Points, in no order, along strands that fork and pass close to each other.
Points whose rows are less than 55.4 apart are linked; no others are. Some points are linked to none.
K_537: [-13  -1  11  40  -5   6  -1 -26  23  -3  11  26 -12  23   7   4   8  -1
  17   6  -9 -20  15  -8   9   7  10   0 -25   5   7]
K_754: [-26 -20  21  20   5  10  11  -4   3  20   9   8 -20  -9  -4  10 -11  13
 -18   9 -10  18 -16 -12  10 -30  -2 -25  24 -30  15]
K_329: [ -1  -6 -24  18  -7   3 -12   6  22  -9  28  13  -5  21   8  19  -6   4
  29  -7   9  -4   1  -9 -18  17 -10 -15  -5 -24  19]
K_529: [  6   7   3  -5  12  13 -12  -9 -13   2 -44 -18 -12  -8 -10  22   8  -6
 -18  11  13  -4  12  -7   8   2  15  14  -2  -3 -22]
K_948: [-11   5  22  -3   0 -15   0   7 -11  17 -15   6  -9  -2   2   2  23  -7
  -5   0 -12  -5  13  -9  16  -3  29  13 -16   6 -17]
K_916: [  0  -5 -12 -19  -2  -6 -19  -1 -31   4 -22  -5 -13  31  10   7  -1 -14
  11  -8 -22   1  26 -25  22 -18   9   3 -19  17 -21]
K_481: [ 18  23 -11 -26  -8  -7  -4  14  -6  -8 -10 -11  17  -3  -4 -14   9 -13
   1   0  14  -5   3  15  -3  12  -9  18 -12  22 -22]
K_496: [  0 -23 -17  -5  12   1 -13 -10 -19 -13 -19 -24 -16  10  10   9 -32  -9
  -2 -11 -20  12   7 -17   4 -28 -14 -23  13   4  10]
K_815: [ -7  -4   1  10   9  15   5 -24  -1 -15  -8   1  -1 -17   3   8 -10   6
  -4  -4  -1   5  13  10  11  -7  -2  -1   8  11  10]
K_748: [  1   5  -6   1   3   4  -6  -6  -2 -11 -11  -3   6  -6   1  10  -1  -2
   3   0   5  -2   5   0   3  -2  -6   7  -1   4  -5]
K_682: [ 11  -1  -6 -41   0 -20  14  21 -29  -1 -21 -43   1 -13   4 -35 -18 -11
 -29  -7 -23  20 -17  11   6 -18  -8  -5  12  24   0]
K_867: [ -4 -13 -10 -30  -5 -13   8  -6 -19 -11  -4 -18   5  -9  23 -27 -16 -16
  -4 -15 -39  15   1   5  25 -27   1 -12  -2  48  17]
K_371: [ 20  16 -21 -22   7  13  -1 -10 -10 -21 -19 -22  12 -11   3  -6 -18  -1
 -11  -4  12  14   7  23  -3  -1 -19   8  20  22   0]
K_242: [ 19  16 -11   0  -4  -3 -15  11   6   4 -12   0   8   5 -13   9  16  -1
  -1  13  30 -18   3   0  -9  26  -5  24 -14  -3 -23]
K_196: [  6   4 -14  25  -7  11 -11  -9  20 -16  22  21   9  16   6  13   1   9
  28  -8  13 -16  19  -5 -17  25  -2  -2 -16  -4  13]
K_97: [ -5 -17  -8  -8  -4 -23 -11  40  -9  15  18  -1  -3  33   3  -5   1  -6
  12  -9 -13  -2 -23 -18  -9  -5  -7  -9  -4 -17  -7]
K_269: [ -2  16  15  10  -7 -12   3 -15  12  -4  -7  14   9 -11  -4 -15  25   0
   3   8 -11 -31  25   4   4  16  16  16 -25  23 -10]
K_902: [ 28  20 -20 -36  -7  -5   0  -3 -13 -16 -23 -25  18  -9  -4 -10  -7  -8
 -12  -4  15   7   3  24  -4   7 -10  11   8  32 -15]
K_579: [  4  -6 -18  -9   7   7 -13  -4 -11  -8 -22 -21  -2   4   4  13 -17  -8
  -2   1  -2   6   1  -5   1 -14 -12  -7   8   2  -7]
K_805: [  7  26  23 -22   7  -6  21   5   5  -2  12   2  22 -39 -13 -18  24  18
 -15  12   8  -3   4  33 -14  21  11  19   4   8   1]
K_226: [  0 -11 -11  13   0   1 -24  24 -11  23  -6  -7 -16  27 -10  23  -2  -2
  -3  12   5  -1 -18 -29  -7   2   0   1  -3 -36 -19]
K_183: [ 15  12  -1 -38   2 -24  12  20 -22   6 -23 -35   3 -13  -1 -26  -1  -7
 -31   4  -7  14 -22  18  -5  -7  -2   0  15  10 -10]
K_106: [  5   7   3 -18   2  -7  13  31 -15   9  -4 -14   5  -5 -10 -26   0  16
 -29   7   7  16 -37  14 -11  -7  -9  -5  21 -27  -5]
K_663: [ 13  12   0   0 -13 -14  -7  21   7   7  -2   8  10   7  -5   1  23  -9
   8   6  12 -17  -5  -4  -5  19  -4  20 -16  -4 -23]
K_397: [-17  -6  16  16  -6  -8  22  -2   8   6  21  17  -2  -7  10 -12   0   1
   9  -2  -7   3 -12   3  10 -10   1 -11   0   2  13]
K_411: [-10  -8  -9 -14  -9 -18  17 -14  -5 -17  11  -2  16  -9  21 -32 -14 -11
  13 -17 -25  12  -3  16  26 -15  -2 -10  -1  41  19]
K_336: [ -3 -10 -18   7  -5 -13  -8  16   6   0  19   5  -3  20   6  10  -4  -3
  18  -7   1  -3 -11 -13 -10  -1 -11 -12  -4 -15   2]
K_87: [-18   9  29   8   0 -11   9 -26   4  -2 -14  13 -10  -6   2 -12  16  -2
  -7   6 -26 -19  20   2  24   5  33  11 -23  30  -5]
K_425: [  9   6  -8 -21  -7   5  15  -7   2 -19  20   3  33 -23   9 -32  -6   3
  15 -20  -4   5   6  25  -1  10  -2   6   5  38  18]
K_910: [  7  13  18 -13   9  27  10  -1   9   2   3   3  13 -32 -16   1   7  19
 -21   9  20  11  -3  24 -16   7   1  10  23 -17   6]
K_43: [ 23   9  -9 -25   2  15   0  -2   1 -16  -1  -9  21 -15   1 -11 -13   8
   2 -15  18  11   1  24 -20   5 -16  14  27  15   6]
K_217: [ 20   8  -2 -24   1  17   4   0  13 -16  22   2  30 -18   0 -22  -3   3
  14 -19  13   4  -1  22 -20  13  -9  14  22  23  12]
K_939: [  5 -13 -20   6   4   0 -20  28  -7  10  -1 -17 -18  31  -7  18 -11  -1
  -4   0   8  -4 -20 -18 -18   3 -14 -13   5 -31 -13]
K_946: [  5  11 -20  14  -3  13 -10 -28  11 -24   3  13  15  10   1   3   3   3
  23  -7   6 -25  29   0  -5  20  -7  10 -24  16  -1]
K_115: [ -6  10  22  15 -12   2  18  -6  25   3  31  29  11 -10   1 -13  14  20
   8   1   5 -12   1  12  -7  14   1   3  -9   3  11]
K_482: [-11 -18  -2  26  15  24  -5 -25   2  -5  -6  -5 -19  -3  -3  34 -25   4
  -1   7   6  13  15  -8  -1 -15 -11 -17  19 -17  20]
K_42: [ -1  -3  -8  -1  -4  -2 -12 -16 -11  -7 -11   9  -4  30   6   5   1 -22
  23 -15 -22  -9  26 -20  24  -7   4   1 -23  23  -6]
K_26: [ -1   3  16  14  -3  22  14 -20  27   1  33  24  15 -12  -2  -7  -1  18
  15 -10   4  -7   8  12 -22  17  -2   7   7   4  22]
K_510: [ -4  -3   3  19   5  29  -3 -10  15  -1  12   9   0  -5  -8  26  -8  16
  -3   7  15   6   6  -1 -15   6  -6   3  14 -21  17]
K_107: [  9   4 -15  17  -1  10 -13  15  16  11  15  12   5  12 -11  20   8  13
   7  11  22  -4 -11  -8 -14  19  -7   8  -2 -32   0]
K_829: [  4  -8 -14 -15  -7 -13   3  21  -9  -5  20 -10  11   9  13 -21 -14  -3
   7 -15 -14   9 -16   9  -5 -13 -22 -12   9   1   8]
K_960: [  6   9   3   6   4  14  -7  15   6  13  -1   4   2  -4 -17  17  14  16
 -15  19  28  -3 -17  -1  -9  16  -2  13   7 -34 -12]
K_962: [ -9 -18 -24  -1  -2 -10  -5 -19  -9 -16  -1   1 -14  29  13  -2  -6 -26
  28 -23 -27  -1  15 -19  16 -14  -3 -15 -15  24  11]
K_179: [  5 -11 -10 -33   0 -12   8  13 -23  -9 -10 -31   2 -12  19 -30 -27 -11
 -14 -15 -36  20  -7   6  13 -25 -14 -10  10  32   9]
K_349: [ 10  15   7 -34  -2 -31  12  28 -13   7  -9 -20   5 -14 -10 -22  15  -4
 -29   5   9   9 -24  18  -5   3  11   9   9   0 -15]
K_853: [ -8 -13  -7  10  13  20   9 -28   5 -14   8  -3  -2 -16  11   5 -28  11
   7  -8   0  20  11  10  -3 -17  -9 -17  23   7  27]
K_214: [-20 -17  25  11   0  -8  12  12   4  31  10  14 -14  -5  -2  -1   3  10
 -15  10 -11  11 -25 -12   4 -22  10 -17   7 -33   6]
K_31: [ 11  22   2 -27 -12 -22  -2  10  -4  -6 -12  -6  18  -5  -5 -16  26 -18
   4   4  -4 -12  14   7   6  16  11  21 -30  29 -24]
K_495: [  7  20   8 -28  -1 -20  17  19   3  -3   6  -4  16 -27  -6 -21  25   0
 -12  10  10   3 -12  27  -5  10   7  10   2   5 -11]
K_68: [ -7 -23 -23  -2   6  -2 -12 -16 -15 -11  -9 -10 -19  21   8   8 -19 -17
  15 -16 -20   5  13 -25   1 -21  -2 -20  -3   9   7]
K_555: [-18 -30  14   8   8  -7   6 -10  -9  10   1  -1 -28   1   9  -2 -18  -3
  -4  -2 -22  14  -5 -19  22 -31   3 -21   8   5  10]
K_831: [ 19  17  -4  -9  -2   1 -19   4  -9   7 -34 -12  -2   6 -12  13  13 -12
  -7   5  16  -9   3  -5   2  10   6  17 -15  -2 -31]
K_721: [-19 -18   0  15  -2   2  10 -33  12 -13  16   9 -11  10  19 -15  -9 -14
  22  -9 -14  -3   5   5  21  -5   0 -14  -8  24  20]
K_973: [  5   8 -14   2  -4   7  -9 -13  -1 -23 -13   2  10   2   1   6   3 -13
  16  -8   1 -11  25   2   9   6  -9  10 -14  22  -5]
K_561: [ 18 -10 -22  -4   3  -4  -8  32 -23  11  -7 -27  -2  30 -13  -3 -14  -2
 -18  -1   9  -2 -32  -8 -15   6 -18 -12   5 -25 -13]
K_810: [ 10   5  -3  -9 -14 -23 -15  26  -7  17  -3  11   3  23   2  -3  17 -13
  17  -3  -7 -13  -2 -13   0   4   8  16 -23   1 -25]
K_313: [ 24  19  13 -25  14  16  12  -2   1  -7 -10 -14  13 -32 -16  -8   3  14
 -29   5  26  10  -4  32 -17  12   0  18  34   4   8]
K_121: [-20 -21  -5  39   1  11  -1 -23  19   0   7  14 -30  23   7  23  -8  -1
  14   3  -3   2   6 -19   6   0  -2 -20  -4 -19  24]
K_190: [ 23  12 -12  -1  -1  15  -5  11   0   7  -6  -7   9   3 -25  15   0  21
 -14  12  41  -5 -14   4 -18  25  -2  19  14 -24 -14]
K_583: [  8  24   8 -15  -3 -10   2  -7   7 -15 -11  -4  12 -20  -6  -8  25  -4
  -5   8  -1 -24  21  16   5  17  15  20 -22  32 -18]
K_164: [ -2   0  14  17   3  33  10 -16  21   5  31  24   8 -10 -12  13  -6  16
   4  -2   6   6   1   8 -20  10  -2  -4  16 -15  27]
K_957: [  2   2  -3  32  -1   9 -16   3  17   8   9  19   2  12   0  20  11   5
  11  17  11 -13   4 -19  -7  14   4   6 -16 -25  -4]
K_98: [-25 -10  26  18   4   1  21 -15   8   8   9   7 -14 -17   2  -1 -12   6
 -11   6  -7  13  -4   6  15 -22   2 -16  12  -8  16]
K_414: [  8  -5 -11 -16  -7 -13  -4  37 -11  10   4 -13   6  22  -4 -11  -1   0
  -5  -5   3   0 -34  -3 -14   2 -16  -9   0 -18 -16]
K_370: [-11  -8   2  26   8  19  -9  -8   8   4  -1   4 -10  -4  -4  30  -6   6
  -4  13   8   4  -2  -8  -2  -6   0  -7   9 -24   2]
K_216: [-20 -23   9  32   5   0  -4 -16   7  18   3  15 -35  25   9  22 -12  -4
   5   6  -8   4   3 -28   5 -15   9 -17  -4 -20  14]
K_803: [ -2  -4  -2 -17  -3 -21 -15  17 -20  14  -5   2  -7  22  12   1   2 -12
  13 -13 -19  -2  10 -17  15 -10  10   2 -16  12 -24]
K_974: [ -3  11  17   0  12  13   7  -3   3   1 -15 -11  -3 -32 -13   8  10   9
 -27  14  20   4   2  14  -4   3   8   4  15 -18  -3]
K_697: [ -6   2   3  -8 -12 -11  14 -12   2 -18  12   6  19 -16  14 -23   3  -8
  14 -11 -14  -4   5  14  17   1   2   1  -9  33   7]
K_158: [-13   3  21  15 -13 -15  15   5  15  12  24  26   4   0   5 -13  13   6
  14   4  -4  -9  -9   1   9   7   7  -5 -10  -7   5]
K_612: [-12 -12  -9  28  -1  11   0 -18  20  -5  25  14 -14  15   7  18 -12   2
  21  -9   4   6   6  -8  -7   3  -5 -21  -1 -18  29]
K_861: [-19  -8  26   5  -1 -16   5  28  -3  32   7  14  -7   2  -1  -6  13   4
  -6   7  -9   1 -23 -17   7 -14  16  -5  -3 -29 -11]
K_966: [ -7   8  16  42  -9   9   2 -14  25   8  10  27  -1   6  -1   8  13  12
   3  16   7 -24  14  -4  -5  12   8   4 -20 -11   2]
K_282: [  4  12  16  12  11  14  -8  -7   0   2 -30 -13  -5 -21 -15  23  14   6
 -21  18  22  -8   7   4   1  12  11  13   5 -16 -16]
K_12: [-12   2  24  -9  -1 -21   6  24  -9  22  -2  10  -6  -6   1  -7  20  -3
  -6   2 -12   1 -11  -8   8  -9  24   6  -5  -7 -13]
K_460: [ -1  -4   3  14   4   5 -15  21   0  24  -1   0 -12   4 -14  19  16  11
 -15  23  15   3 -27 -21  -5   2   5   2   5 -44 -16]
K_455: [ -6 -21 -12  10  14  23   3 -25   1 -17   5  -9 -13  -2  10  16 -34   8
   2 -11  -1  25  12  -5 -12 -16 -13 -29  32 -13  37]
K_681: [-12  -1  18   7   5  -4   3 -17  -7  -3 -17  13  -8  -5   3   1   3 -11
  -3   3 -14  -8  14  -9  22 -10  20   7 -15  18  -4]

A fork is a point with three links. Follow the links from the first point to the second and name the forks in between, in order.
K_42; K_612 | K_748 K_329
K_748; K_561 | K_329
K_397; K_579 | K_748
K_939; K_510 | K_329 K_748
K_190; K_68 | K_960 K_329 K_748
K_537; K_939 | K_960

Follow the links from the first point to the second, and from the first to the third. Name the last point that the two ways share.
K_282; K_97; K_510 | K_748
K_663; K_946; K_853 | K_748
K_537; K_482; K_216 | K_329
K_216; K_397; K_561 | K_329

A fork is a point with three links, a tip a point with one. Leave the first point through the second and follow the links. Name the first fork or tip that comes.
K_910; K_974 | K_748
K_31; K_481 | K_805
K_810; K_663 | K_313
K_329; K_336 | K_960
